Each row is a point on a landscape with many valleys, with its height.
From any point a ball rolls to the lowest of the 2 points nearest to it. It stops when none of these is lower. Distance is the straight distance between rows; heights are no part of it.
j141 height 58.9: [100  92 157 114 110 118 152 105 117 166 231 131 148 124 153 141 149 153
 160 141 153 180 144 139 153  94 158 156 161 156  87 118 149  76 146]
j910 height 10.5: [215  81 126 155  82 108 141 113 166 113 111 105 195 104 112 133 120 157
 122 172 154 125 112 166  66 178 165 128  67 110  89 113 178 186 125]
j765 height 33.4: [219  81 109 149 113  68 138 128 146 145 218  76 170 110 137 102 160 129
 120 136 188 147 124 128 127 119 132 164 131 118  49 132 178 131 162]
j272 height 20.2: [116 125 177  91 140 143 136 139 103 118 125 151 142 118 134 125 142 133
 141 102 169 177 134 125 138 108 144 125  96 143 110 166 108 123 107]
j617 height 42.1: [128 147 123 155 206 126 104 147 158 105 114 144 122 173 104  93  97 116
  91 118 134 146  84 118  86  88  69 128 144 122 161 150  73 169 116]
j629 height 14.5: [138  65 142 112 202 116 122  40 106 146 124 110 188 127  81  93 138 138
 154 133 121 136 143 117 155 130 120 106 139 118 104 124 144 173 148]
j599 height 47.6: [153 182 132 140 131 148  92 197 132  89 145  94 120 121 139 116 164  80
  96 125 210 138 139  89  72 125 130 172 143 159 145 141 113 126 146]
j50 height 29.2: [111 108 180  87 143  88 131 101 154 113 120 129 156 125 138  82 146 141
 170 157 156 132 151 176 158 121 121 119  96  91 102 178 123 162 175]
j575 height 44.5: [124 125 113 181  92 142 111 132 163 130 105 107 125 152 127 124 103 129
 145 135  71  91 114 153 111 139 112 101 159  99 153  89 120 162 139]
j743 height 49.0: [149  89 141  96 148 118 144  95  61 117 104 152 123 125 111  77 168 147
 107 130 112 134 170 103 199 114 142 114 120 111  71 178 131  86 131]
j614 height 21.5: [107 195 124 150 110 175 122 160  87 100 128  80 106 137 143 127 106 143
 154 126 134 121 149 142 168  81 155 176 162 178 149  89  91  88 103]
j381 height 21.1: [138 108 135  81 135 129  95  91 130 201 148 126 130 127 113 154 130 137
 120 118 117 133 147 120  85 166 105  89 122  89 108 125 168 141 158]
j979 height 35.8: [128 139 141 154 155 136 148 129  94  84  83 162  80 138 131  99  73 185
 112 178 115 104 138 135 122 128 137 115  97  86  89 129 129  70 113]
j889 height 37.9: [152 159 108  92 188 140 103 112  64 134 161 100 130 106 109 119 163 140
  99 106 187 142 167  79 150 105 110 149 154 141  89 148 140  89 128]
j21 height 40.4: [136 112 141 170 185 144  87 124 132 126 106 143 126 174 108  90  78 147
 108 130 111 122  89 115  58 106  87 108 135  88 128 125 121 138 134]
j412 height 41.1: [ 60 108 106 124 153 129 148 114 131 161  83 208 106 158 114 170  90 154
 121 112  55 135  95 113 123 127 103  88 150 124 154 136  96 124 100]
j630 height 44.0: [159  82 118 152 123 132 122 125 121 168 152 168 104 144 132 143 138 123
  91 111 107 143 100  62  89 129 131 104 139 112  98 131 169  86 132]
j336 height 29.3: [162 114 132 176  95  79 129 119 149 147 167  97 105 144 152  98 107 159
 138 170 107  67 125 157 138 114  79 144 139  78  69  93 172  94 198]
j378 height 48.1: [119 152 129 117 246 120 123  98  93 134 153 142 167 132 108 129 156 100
 107  96 154 163 110  61 141  96  77 147 164 177 138 153 102 130 113]
j633 height 33.2: [163 115 155 180 113 127 147 159 147  90 101 140 119 138 127 109  94 144
  98 166 141 130  71 144  53 129 141 124  88 121 123 128 146 137 111]
j632 height 32.1: [193 129 147 126  95  69 142 128 153 112 188  78 149 114 143  85 159 135
 129 165 183 123 133 170 152 113 124 158 107 107  77 152 160 133 162]
j523 height 62.6: [160 133 104 132 137  94 116 116 197 126 152 103 194 109 117 139 172  66
 115 105 161 141  98 124 111 156 100 141 127 153 165 141 151 232 143]
j135 height 49.8: [126  93 136 110 119 151 160  84  58 120  86 147 118 125 121 114 123 159
 147 132  95 127 175 132 185 129 176  99 106 119  86 145 121  80 107]
j924 height 52.1: [134  95 125 157 120 156 128 137  93  89 135 139 136 138 129 138 162 103
 144 130 144 155 148  74  59 150 207 115 170 157 112 104 122  74 119]
j817 height 19.2: [ 99 168 120  68  99 162 146 135  52 133  92 138  93 111 142 177 162 136
 115  81 128 147 185  94 154 145 176 132 119 188 130 155  87  48  80]
j93 height 45.5: [166 120  87 185 178 138 116 110 101 172 169 126 141 150 117 148 141 106
  89 101 125 148 101  48 110 110 108 139 168 144 116 116 162  93 129]
j237 height 39.7: [ 78 114 117 110 121 135 166  96 125 146 115 181 113 128 136 174 103 159
 150 149  68 115 130 147 146 143 145 107 129 128 125 103 135 109 108]
j735 height 40.9: [ 70  96 158 152  74 148 157 115 120 150 124 188 100 148 155 170  93 149
 153 143  58 156 130 150 155 108 154 120 151 125 118 117 110  70 114]
j260 height 17.5: [170  92 114 150 175  83 142  99 173  85  97 146 145 138 108  94 152  85
 105 168 119 100  71 116  94 153 100 112 123 116 124 137 143 206 136]
j154 height 26.1: [135  97 135 111 141  67 156 116 162 133 121 181  96 123 149  96 141 140
 107 183 119 104  93 131 128 143  98 106  97  78  88 172 162 129 156]
j781 height 51.9: [149 140 112 154  98 164 121 153  99  56  64 107  89 135 120 104 124 115
 136 147 109  94 150 132 110 160 177 103 129 116 131 100 103 106 107]
j40 height 18.0: [145 132  64 161 166 144 138 115 116  91  83 156 156 115 111 158 160  81
  92 100 134 133 102  68 144 137 134 126 157 188 178 137 125 151  91]
j69 height 61.5: [127 150 154 102 114 156  63 133 137 122 137  55 126 137 129 106 137 112
 151 107 159 115 181 145  91 153 121 125 154  99 117 121 114 130 159]
j911 height 15.6: [115 105 137 166 157 106 112 116 133 119 184 120 110 152 153  95 158 114
 157 155 131 110 132 104 115  97 130 130 203 115  79 111 136  80 182]
j471 height 14.1: [187  71 111 158 123  91 122 112 153 104 122 113 166 128 113  99 181  77
 121 145 132 108 108 104 107 162 143 105 148 116 105 128 171 164 153]
j474 height 33.7: [118 168 134 126 195 142 119 129  92  77  72 140  91 150  96  84  82 175
 105 145 116 109 120 139 140 102  98 113 124  99 118 138  79 126 111]
j328 height 65.3: [ 63 152 158  78 117 172 120 133  87 101  71 123 108 150 138 131  90 144
 182 112 105 112 182 175 158 117 157 115 126 132 120 125  55  90 108]
j213 height 50.2: [ 91 131 120 124 144 120 118 147 143 113 139 153 115 148 156 141 206  54
 130  95 159 153 127  69 107 118 126 122 183 140 153 177  89 106 148]
j472 height 19.5: [123 120  88  80 169 122 117  73 122 179 162 127 145 105 111 164 162 126
 133 103 110 109 154 101 125 164 100 107 162 126 136 100 153 142 150]
j265 height 53.1: [136 113  96 168 142 137 144 131 109  71 127 124 161 116 121 142 164 117
 150 157 145 111 127 104 104 145 204 126 167 179 123  66 140 122 102]
j777 height 63.9: [129  70 128 130  77 121 136  99 116 112  93 112 134 125 127  78 181  81
 176 142 100 106 164 135 185 150 174 106 162 111 109 130 123 141 165]
j233 height 44.7: [121 168  80 163  85 157 124 192 141 143  90 162  65 147 147 165 109 124
  70  88  99 143  90 102 105 112  98 126 120 127 175 168 101 113 100]
j274 height 42.3: [ 59 104 123 105 176 133 120 120 159 131  66 165 130 172 110 139  83 141
 154 113  89 123 110 139  91 126 107  89 153 109 172 131  72 155 115]
j728 height 20.4: [155 153 121 131 101 148 118 142 119 155 156  89 141 110 122 147  92 159
 113 125 142 125 140 145 111 134 118 142 100 128 142  90 157 142 117]
j231 height 63.5: [114  54 138 129 112 128 135  90 103 146 103 149 159 132 120 120 171  94
 173 114  84 141 156 108 143 155 180  91 153 124 109 137 117 128 150]
j594 height 20.7: [118 118  96 149 157 115 171 109 137 101  92 163 180 112 112 156 142 104
 134 114 102 129  79 114 148 126 161 117 134 197 180 123 116 173  70]
j70 height 18.3: [122 134 148  88 110 169 126 157 123 121 127 105 160  98 113 152 126 132
 142 108 161 147 150 128  95 151 158 141 105 151 145 117 124 165 108]
j197 height 15.2: [ 94 108 122 131 129 115 100  95 166 168 173 121 156 152 135 128 168  94
 156  95  97 127 130 138 178 101  93 122 179 134 155 134 127 158 173]
j339 height 64.9: [ 63 120 145  95 132 143 151 129 120  82  92 128 143 139 144 127 124 117
 202 116 114 120 159 167 160 128 182 112 143 144 134 122  66 133 106]
j826 height 48.4: [135 167  77 207 113 158 136 150 111 106  83 153 126 146 139 140 108 118
  89  86  92 135  84 104 164  73 141 147 152 185 185 137 107 118  75]
j146 height 25.3: [188 149 115 122  44 134 129 163 106 132 159  85 105 111 152 106 135 131
 113 119 160 136 171 134 165 126 174 148 127 132 120 111 128  63 128]
j494 height 48.7: [176 152 149 139 109 158 103 189 139  75 143  79 128 119 110 111 120  98
  87 152 203 130 112 124  32 157 140 163 101 137 137 126 132 171 140]
j148 height 51.4: [ 67 156 145  75 104 121 178 127 108 124 123 167  73 101 182 176  70 160
 150 165 106 111 178 168 189 143 165 136  88 116  95 106 131  39  99]
j340 height 47.1: [119  87 122 109 121 134 139 110  98 164  93 177 128 131 113 131 186  84
 101  71  70 167 130  82 173 127 133  96 104 134 133 193 117 121 118]
j295 height 23.8: [100 205 112 134  71 162  99 177 132 105 135  66 107 124 146 144 123 102
 131  97 143 119 146 145 144 111 138 177 141 160 194 122  90 135 120]
j466 height 65.9: [ 50 150 107 114 138 151 122 134 109 116  54 145  85 158 131 155  74 143
 160 126  58  81 172 152 164 132 142 104 168 119 132 110  66  86  97]
j127 height 11.0: [149 129 138 127 233 105 117  67 130 122 145 109 177 129  92  87 119 158
 118 143 142 118 112 139 156 108  67 139 120 114 108 125 146 178 142]
j499 height 26.5: [121  94  69 153 103 101 138  94 153 127 161 123 139 101 122 151 165 113
 161 147  87  85 129 122 167 155 155 126 191 148 131  62 159 131 147]
j834 height 62.1: [ 91 131 178 118  87 135  97 140 158 129 135  90 122 146 143 123 105 140
 198 160 141 113 171 186  80 148 140 124 142  96 135 114 120 119 167]
j723 height 23.6: [111 121 175 105  86  95 152 166 128 130 136 160  78 111 181 114  96 152
 134 166 152 135 145 150  98 149 152 122  70  79 110 156 136  65 138]
j793 height 39.0: [137 110 174 131 155 169 112 123 113 154  81 148 114 163  98 109  73 174
 116 112 112 149 120 121  65 134 100  96 107  76 116 141 119 123 115]
j275 height 60.5: [ 94 143 145  71  78 124 116 156 123 135 202 105 103 103 149 163 137 116
 169 153 169 119 190 130  90 161 183 156 161 134 133  78 126  56 153]
j925 height 21.3: [ 93 154 159  81 112 128 146 173 108 109 134 114  91 101 110 157  70 167
 137 178 174 102 165 156  73 176 177 166  74 116 132  71 134  98 132]
j92 height 62.0: [108 119 137 105 118  94 144 130 196 129 139 137 164  98 138 158 150 102
 141 133 129 129  95 146 108 162 120 113 104 137 168 146 150 201 138]
j877 height 31.9: [136 121 151 120 181 146 122  85 112  98  51 139 128 154  93  72  99 156
 135 148 108  99 144 160 149 125  94  92 116  95 109 145  96 158 132]
j253 height 55.3: [122 194 119  76 128 113 118 166 157  93 121 113 102 103 118 139 126 121
 103 160 167  91 112 148  81 169  99 145  96 131 163 122 123 179 138]
j327 height 24.2: [123 134  70 127 135  95 141  76 139 126 128 101 137 115 111 122 138 134
 152 138  81  62 135 155 220 125 115 125 164 137 131  71 145 148 143]
j639 height 56.7: [ 95 133 170 135 184 104 149 136 131 107 168 156 118 129 137 130 117 170
 139 179 155 127  96 122  92  91 127 147 130 129 108 123 147 102 129]
j615 height 6.3: [168  91 141 167 154 103 166 114 163  70 113 114 213  96 115 119 125 136
 149 185 178 123 102 142  95 149 190 148  98 146 112 106 164 187 130]
j337 height 59.9: [157  92 115 130  36 128 124 107 131 184 205  89 152 106 156 141 122 159
 165 130 115 153 177 189 176 126 150 146 132 116 104  85 159 114 147]
j865 height 7.0: [ 91 127 149 121 126 164  90 106 115 205 137 147 107 169 141 153 119 117
 131  70  82 159 156 112 154  89  86 109 174 125 126 162 104  84 128]
j243 height 44.9: [124 163 111 143 172 144 110 146 150 127 132 107 154 119 112 156 117 119
 105 112 154 129  97 115  91 128  82 157 131 177 195  96 121 187 119]
j840 height 24.4: [174  95 120 115 103  97 157 107 122 148 118 157 121 107 118 118 149 131
  95 135 106 120 108 134 165 150 109 103  79  89 104 160 173 157 134]
j475 height 35.3: [150 109 161 195  67 111 167 166 147  97 135 119 138 115 141 118  82 173
 137 188 160 121  97 177  73 130 180 161  67 120 127  83 153 112 121]
j409 height 42.0: [ 69 109 144 114  48 147 121 140 147 151 108 152  79 153 177 146  90 116
 184 130  67 122 175 175 162 125 157 114 144  88 121 125  85  74 141]
j880 height 24.0: [158 116 152 181 146 125 130 134 141 133 135 125 160 144 117  86 134 115
 119 130 134 156  95 121 153  77 111 133 126 137 124 143 140 154 115]
j354 height 37.5: [112 127 164 144 115 171 127 153 102 127  85 144  86 142 125 129  66 179
 137 144 106 130 148 145  78 141 153 118 109  87 126 110 112  77 105]
j515 height 50.5: [117  97 120 112  75 138 177  93  70 115 123 163 107 114 156 147 102 156
 157 159 108 142 187 153 176 148 200 119 104 124  98 105 131  38 101]
j335 height 49.9: [200 160 117 127 119 169 101 162 133  61  65 111 135 119  90 109 126  84
  85 134 180 128 122 119  67 170 135 136  93 164 153 136 124 184 111]
j849 height 40.0: [128 193 134  71 131 180  84 147  73 148 140  71 108  99 112 151 117 163
 105  89 175 127 193 116 144 126 108 179 107 140 145 124 119 115 127]
j667 height 53.5: [108 197 123 108 128 113 122 194 147 139 148 134  52 120 133 143  83 165
  77 154 134  92 108 133 101 137  73 148  98 102 125 106 149  94 127]
j497 height 61.4: [116 103 126 127  57 107 155 135 172 119  85 140 146 115 138 129 133 102
 152 139  88 130 101 172 158 150 156 102  80 127 162 135 131 186 108]
j968 height 55.6: [ 86 115 128 162 216  89 159 127 138  84 147 182 123 143 124 107 136 149
 117 161 115 113  74  90  93  84 116 135 163 155 133 137 122 109 116]
j158 height 23.5: [ 82 164 135  70 128 139 141 174  96 112 133 142  81 106 124 169 119 139
 110 147 164 115 156 101  64 171 166 145 110 137 131 101 131  72 104]
j557 height 27.1: [156  97 144 169  73  78 127 149 171 145 189 115 112 138 165 111 120 145
 132 166 132 115 103 144  58 129 125 144 119  91  94 113 175  97 172]
j531 height 9.6: [ 73 114 110 144 109 124 107 127 142 169 119 159  95 175 149 145 141 108
 141 105  56 124 135 116 176  83  96 113 203 116 133 165  77  85 144]
j628 height 60.9: [149  73 157 146  60 149 159 117 147 168 107 131 186 113 125 133 128 134
 153 109 106 167 117 155 165 136 161 112  76 125 143 137 143 185 111]
j513 height 12.6: [ 93 112 126 145 125 129 100 113 138 136 158 105 112 158 143 112 163 103
 166 123  87 112 147 123 163  90 120 113 213 128 117 120 114 102 167]
j567 height 62.5: [104  91 210 107 125 148 102  88 133 153 141 112 135 148 140 104 106 158
 193 147 156 150 189 164  98 119 139 125 141  81  88 130 115 101 179]
j361 height 63.6: [162  83 158 137 141 151 110 106 136 155 163  92 204 116 117 115 169  77
 154  81 171 207 151 102 139 128 174 134 132 121  90 155 133 160 133]
j773 height 30.8: [182 138 126 130  66  90 116 131 141 138 179  61 113 124 160  89 128 163
 139 140 152  89 154 179 170 123 106 137 120  86  85 107 168 102 184]
j739 height 43.4: [101 135 108 127 124 144 103 133 153 112  61 127 121 154 110 129 104 120
 150 102  88  95 119 163 107 141 114  95 146 116 162 120  86 180 112]
j553 height 17.2: [120  89 102 105 183 118 104  53 117 175 133 130 161 145  83 118 137 132
 149 107  71  92 144 110 168 150  92  86 156 104 124 105 140 159 150]
j467 height 10.6: [178  49 147 183 125 116 152 122 167 117 112 137 205 121 108 112 159  80
 140 140 140 154  94 121  95 155 173 122 111 148 120 142 158 190 120]
j516 height 21.0: [118 105  96 143 199  82 145  99 165  98 104 181 163 132  91  93 138  94
 120 147  93 115  71 116 140 119  83 112 140 143 175 151  91 201 114]
j180 height 63.0: [ 88  50 187 131 131 147 116  79 123 164 122 144 174 156 131 110 144 124
 196 124 104 158 158 135 106 127 158  96 149  98  99 142 113 139 162]
j142 height 25.2: [119 105 159 145  57  99 149 152 165 173 147 157  91 136 171 137 104 161
 135 165 105 128  96 166 108 131 116 125  96  73 113 131 160  85 152]
j144 height 23.0: [141 169 109 158  81 163 130 167 103 115 132  96 100 116 126 157  81 163
 107 131 118 107 130 139 148 122 153 155 109 150 142  68 137  98  89]
j176 height 21.9: [153 107 171 104 104 117 125 134 111 134 144 132 122 115 134 105 131 143
 129 139 171 164 143 130  95 137 167 114  98  98  93 154 133  93 137]
j39 height 26.2: [180 137 134 188 152 126  93 127 150 121 152  86 154 149 114  86 137 102
 107 118 153 134  88 123 102  96  82 149 151 121 115 119 145 162 149]
j590 height 14.0: [ 62 165 112  41 137 136 138 135 132 128 102 135 100 113 137 178 120 132
 146  95 125 101 151 138 135 150 123 118 107 135 158 127 100 131 109]
j657 height 44.8: [138 123 148 140 160 180 113 117 124 141  99 126 202 136 101 140 113 100
 135  61 148 181 116 123 111 111 128 123 113 176 170 127  99 199  86]
j178 height 64.5: [100 111 120 118  78 117 152 128 132  86 104 123 118 117 158 127 154 100
 187 150 114  90 154 164 174 155 193 104 144 138 137 105 100 118 122]
j890 height 37.1: [127  88 143 150 105 106 187 118 127 120 146 154 126  97 144 153  94 187
 149 197 149 118 123 149  90 133 187 152  89 118 100  91 168  94 133]
j627 height 14.9: [152 162 102 138 203 129 124  87  96 116 153  97 131 125  95 101 115 179
 118 151 148  81 143 142 170  97  84 138 152 129 109  80 142 130 131]
j74 height 56.9: [142 157 118  92 177  84 111 106 159 141 194  84 133 119 110 142 121 170
 125 148 167  83 124 148  81 148  65 148 136 109 108 101 183 164 176]
j72 height 52.0: [ 70 169 127  68  82 113 151 137 119 170 163 150  74 104 172 178 104 138
 134 147 109 118 176 150 170 128 129 144 128 136 107 109 138  39 107]
j717 height 52.7: [ 82 185 103 106  98 116 138 159 149 171 158 148  63 119 156 184 110 147
 104 130  94 103 127 128 147 125  77 142 122 127 144 111 136  86 125]
j688 height 54.0: [124 182 102 102 104 177  99 126 117 200 101 114 114 115 129 165 113 134
 107  48 101 149 137 132 167 128  79 125  95 130 192 145 112 175 112]
j582 height 50.9: [186 121 130 138 130 165 114 145 112  76  69 113 129 121  95  79 130 116
 117 132 141 113 138 119  85 172 155  97 112 117 114 122 122 150 111]
j351 height 11.5: [111 147 107  58 185 122 146 114 115 122  79 161 138 114 100 158 125 136
 118 102 107 122 109 119 147 157 106 107  91 152 156 146  99 170  93]
j963 height 46.4: [125  95 138  99 119 138 137 111 126 170  89 160 172 130 112 119 146  90
 119  62  92 175 114 123 182 121 117 101  90 136 158 196  99 182 101]
j119 height 51.0: [107 126 116 178 109 152 125 154 126 114 134 158 120 130 153 147 174  85
 127 111 120 153 121  71  98 117 164 125 184 170 150 149 116  87 118]
j595 height 23.7: [166  97 139 126  47 108 144 143 107 119 131 128 121 112 161  99 157 115
 141 133 140 154 144 144 173 146 189 120  95 109 120 157 134  73 117]
j62 height 46.9: [135 133 100 144 224 111 136  85  86 147 166 160 146 125 110 140 142 137
  86 119 108 133 101  54 158  97  80 138 172 164 121 136 147  95 107]
j161 height 22.0: [134  93 185 158 121 127 142 140 135 107 121 143 161 142 137  82 145 104
 129 122 146 191 113 138 160  81 145 130  97 133 121 208 113 141 124]
j533 height 60.0: [107 119 138  98  58 121 134 140 140 119 194  85 148  92 152 146 148 125
 184 139 168 145 172 164 118 155 207 151 145 150 137  86 131 111 148]
j105 height 25.6: [147 196  84 130 108 152 114 142 124  89 104  85 139 106 158 143 155  75
 120  79 161 118 147 127 185 116 120 155 135 190 191 136 104 184 112]
j891 height 19.3: [150  98 157 118 102 115  89 110 186 182 168  91 149 139 134 119 134 110
 143 115 127 131 124 147  95 148  89 102 127  78 109 138 155 167 174]
j116 height 46.2: [133 178 111 153 176 145 102 168 139 109 173  71 136 124 106 151 129 104
 103 123 198 109 120  87  70 118 102 200 146 174 174  95 140 169 152]
j813 height 18.6: [115 186  93 156 146 138 116 132 107 116 158  77 115 123 124 136 106 157
 136 120 119  84 145 141 185  80  95 167 180 147 135  65 120 100 128]
j110 height 21.2: [105 163  92  87 117 148 159 138  66  93 116 146 121  97 119 180 151 133
 114 107 151 132 166  82 118 151 193 142 125 184 140 113 126  73  78]
j464 height 18.8: [ 66 182 131  71 143 110 148 156 135 113 132 112  95  92 110 174  66 176
 146 167 142  85 147 180 126 160 141 170  87 130 136  75 138 130 119]
j299 height 61.0: [105 141 142  50 130 134  92 146 116 131 161 107 116 114 143 141 168 106
 151 110 190 123 186 107  78 160 144 121 156 118 119 126 112  91 158]
j548 height 22.3: [208 136 109 153  78 123 139 151 144 138 103 141 115 125 120 102 129 111
  59 124 116 146  80 127 143 129 102 105  66 114 124 155 168 164 114]
j561 height 26.9: [149 150 157 147  75 125 124 160 100 101 179  88 102 121 163 109 111 135
 147 164 168 120 160 163 133 109 167 147 135 124 103 103 117  38 147]
j521 height 23.4: [ 84  86 118 143 159  91 165  98 144 112  97 171 155 130 123 119 156 109
 160 149  73 115  95 128 173 114 142 114 156 142 149 129 109 166 124]
j636 height 19.9: [174 163  90  95 155 118 106  95 114 161 124 112 121 117 115  96 163 122
  83 104 120 120 132 112 226 111  64 124 113 117 117 163 143 150 132]
j382 height 31.0: [189 186 122 146  98 128 113 182 106 127 155  94  87 117 145  95 132 133
  70 131 176 130 127 117 143  91 108 156 102 134 109 133 144  80 133]
j554 height 34.9: [197  73 112 139 147 108 131 103 119 157 212 109 162 117 131 135 143 138
 112 127 176 173 124  82 105 135 154 146 136 121  57 118 181 112 135]
j301 height 42.6: [124 111  90 169 144 137 138 115 107 153  97 194 107 160 114 157 131 129
  79 101  73 152  97  64 102 114 109  95 149 142 136 149 125  89  94]
j676 height 20.0: [229 154  85 140 131 126 131 144 142 127 130 138 116 111 119 116 159  92
  43 106 167 146  86  91 132 127  67 136  82 142 123 171 171 165 116]
j31 height 49.6: [ 88 133  93 186 100 129 156 166 122  79  80 166  93 157 147 145 108 129
 134 125  67 124  93 131 164  92 174 121 154 167 161 133  84 102  73]
j850 height 53.3: [120 197  79  86  78 139 111 149 124 181 128 116  78 101 157 179  99 138
 101  96  98 107 129 142 182 146  95 137  97 121 158 115 147 122 116]
j954 height 60.4: [146  96 156 146  44 126 127 109 153 178 157  90 156 124 147 118 127 136
 155 118 100 148 139 183 178 120 140 129 104 116 131 128 150 156 143]
j7 height 27.8: [102 119 157 102 142  88 121 141 171 119 108 160 113 139 147  90 131 116
 126 153 128 122 103 163 124 131  92 108 107  79 127 203 104 163 158]
j483 height 59.4: [100 122 116  98  63 128 126 107 136 161 209 102 142 100 155 167 149 130
 181 118 131 155 175 171 186 122 168 148 170 161 129  97 140 105 144]
j19 height 49.3: [ 96 116 141 121 210  98 123 123 131 115 151 150 140 149 130  97 192  76
 119 119 142 142 113  78 117 101 104 129 167 132 124 185 111 136 150]
j155 height 45.8: [145 172  85 161 101 126 126 185 130 157 147 155  76 126 162 168 138 120
  57 107 138 135  73  87 108 110  85 158 117 145 167 153 151 102 130]
j492 height 38.6: [ 76  93 137 119 135  96 171 100 144 141 141 178 121 115 146 157 112 163
 162 198 106  94 141 152 140 139 133 130 115  97  99  96 156  95 154]
j811 height 36.3: [183 128 112 141 162 140 108 126  93 139 198  81 174 111  99 143 145 131
 110 105 195 172 147  82 115 115 155 164 157 149  77 108 157 113 124]
j756 height 13.4: [195  91 152 121 102 139 107 115 157 131 118  95 171 124  92 118 127 115
 117 133 158 150 121 136  43 198 135 103  78  88 107 131 163 194 138]
j196 height 57.5: [ 82 126 166 126 132 142 146 137 110 150 169 149 113 137 133 156  90 181
 125 144 143 166 117 115  79  91 136 156 139 159 124 116 136  80 111]
j84 height 39.1: [119 182 137  58 180 161  99 122  71 147 119 107 122 126  92 134 128 162
 118  95 156 126 171 102 132 124 100 124 122 141 119 143 101 107 117]
j128 height 45.9: [141 138 121 215 106 168 100 172 159 151 114 108 119 169 130 136  88 119
 104 111 103 124  86 131  88 103 103 129 160 116 184  99 125 152 130]
j314 height 22.1: [135 149  78 111 146 112 119  98 114 140  96 118 115 121 120 119 122 134
 121 113  71  81 130 141 232 122  83 108 131 120 136 119 122 137 119]
j329 height 31.4: [135 111 163 150 148 122 143 166 137 100 100 187 105 139 131 109 125 134
  99 135 135 162  74 107  65 121 138 118  97 123 130 177 130 120 110]
j580 height 45.6: [ 92 124 150 127 151 170 136 109 106 168  98 157 169 149 117 169 107 130
 140  54  98 182 107 120 140  99 119 114 109 169 180 152  91 170  79]
j673 height 43.7: [ 93 178 117 135  61 182 113 179 113 150  78 121  69 156 143 161  83 133
 112  87  83 134 120 137 149 112 136 124 121 128 167 139  88 101  83]
j137 height 16.0: [ 55 163 156  74 139 145 133 135 133 130 141 104 128 120 121 178 102 151
 174 119 140 112 153 153 109 130 139 142 124 154 167  89 114 153 126]
j333 height 29.5: [123 108 172 100 181 118 120 136 163 113 119 158 126 144 122  92 136 106
 118 138 155 150  97 115  38 153 103 107 110  93  97 175 123 164 142]
j678 height 17.9: [179 164 102  87 139 121 134 131 113 134 126 141 103  93 135 119 178 108
  60  95 158 156 128  96 172 127  94 118  89 138 130 179 140 145 125]
j694 height 54.2: [129 126 110 174 174 106 154 143 142  65 127 143 145 116 127 128 150 124
 119 163 152  99  71  92 100 123 172 145 165 170 137 100 144 135 105]
j348 height 54.5: [105 190 114 122 127 118 121 185 149  88  93 119  70 133 117 120  91 141
 103 162 136  83 113 153  89 147  96 133 110  98 146 114 114 133 129]
j903 height 14.7: [169 114  94 121 193 131 129 100 108 122  82 162 142 122  91 117 156  96
  81  91 109 140  98  84 139 160  87  99 113 140 145 149 127 160  94]
j546 height 56.1: [146 172 125  92 156  83 124 118 170  86 148 101 132 111 104 109 127 137
 121 176 161  79  99 167  86 172  67 136 102 111 123 117 159 190 155]
j401 height 28.9: [186 180 107 163 112  98 122 175 156 114 172  81 106 138 146 101 139 127
  90 135 158  88  97 135 122 114  69 161 132 130 118 104 152 144 153]
j702 height 58.3: [103  82 188 142 154 129 143  99 116 159 201 134 178 130 129 148 124 161
 164 139 163 198 129 115 100 100 165 156 146 146  99 117 140 108 129]
j436 height 48.0: [120  94 112 117 150 107 142  93  67 158  91 175 117 133 109 110 154 127
  91 104  70 129 126  80 209 121 110 102 125 132 104 180 127  90 116]
j435 height 17.3: [112 117 146 140 139  84  99 119 197 182 185 115 144 151 144 122 148  92
 150 114 118 127 101 143 118 101  59 125 163 104 142 148 155 156 182]
j522 height 34.0: [137  69 124 148 190 104 157  70 104  83  41 163 132 134  96  69 129 148
 131 180  94  80 125 121 149 152 138 105 116  93 101 138 124 148 149]
j397 height 47.2: [139 180  93 216 114 177  96 179 119 130 105 107 117 156 128 136  81 131
  98 102 120 138  93 115 132  73 111 168 161 170 187 111  97 129 109]
j915 height 63.1: [156 109 133 105 173 122 122  97 142 136 161 115 197 115 109 123 180  73
 139  98 168 179 121 104 146 128 125 131 121 147 130 150 143 195 132]
j122 height 42.7: [ 95 163 114 120  33 152 121 167 144 130  95 120  57 145 177 132 101 102
 146 109  74 119 149 172 175 127 143 107 122 106 144 134  87  84 107]
j168 height 30.4: [137 109 168  89 188 120 136  74 125 119  80 134 154 136 114  85 120 166
 150 164 147 112 149 169 119 144 113 114  79  66  85 169 112 168 169]
j656 height 43.6: [156 161 108 168 169 158  95 134 154 116  90 126 172 140 103 119 106  82
  92  99 137 167  82 128 117 100  75 147 128 167 194 142  91 198  97]

Two balls start at each pair of points below. Name the first point that both come to, or write -.
j890 / j979 => j7
j354 / j409 => j7
j522 / j492 => j7

Write out the way that a ball takes from each point below.
j915 => j523, j92, j497, j628, j954, j337, j483
j328 => j339, j178, j777, j231, j180, j567, j834, j69, j299, j275, j533, j483
j361 => j811, j554, j765, j632, j773, j336, j557, j142, j723, j176, j272
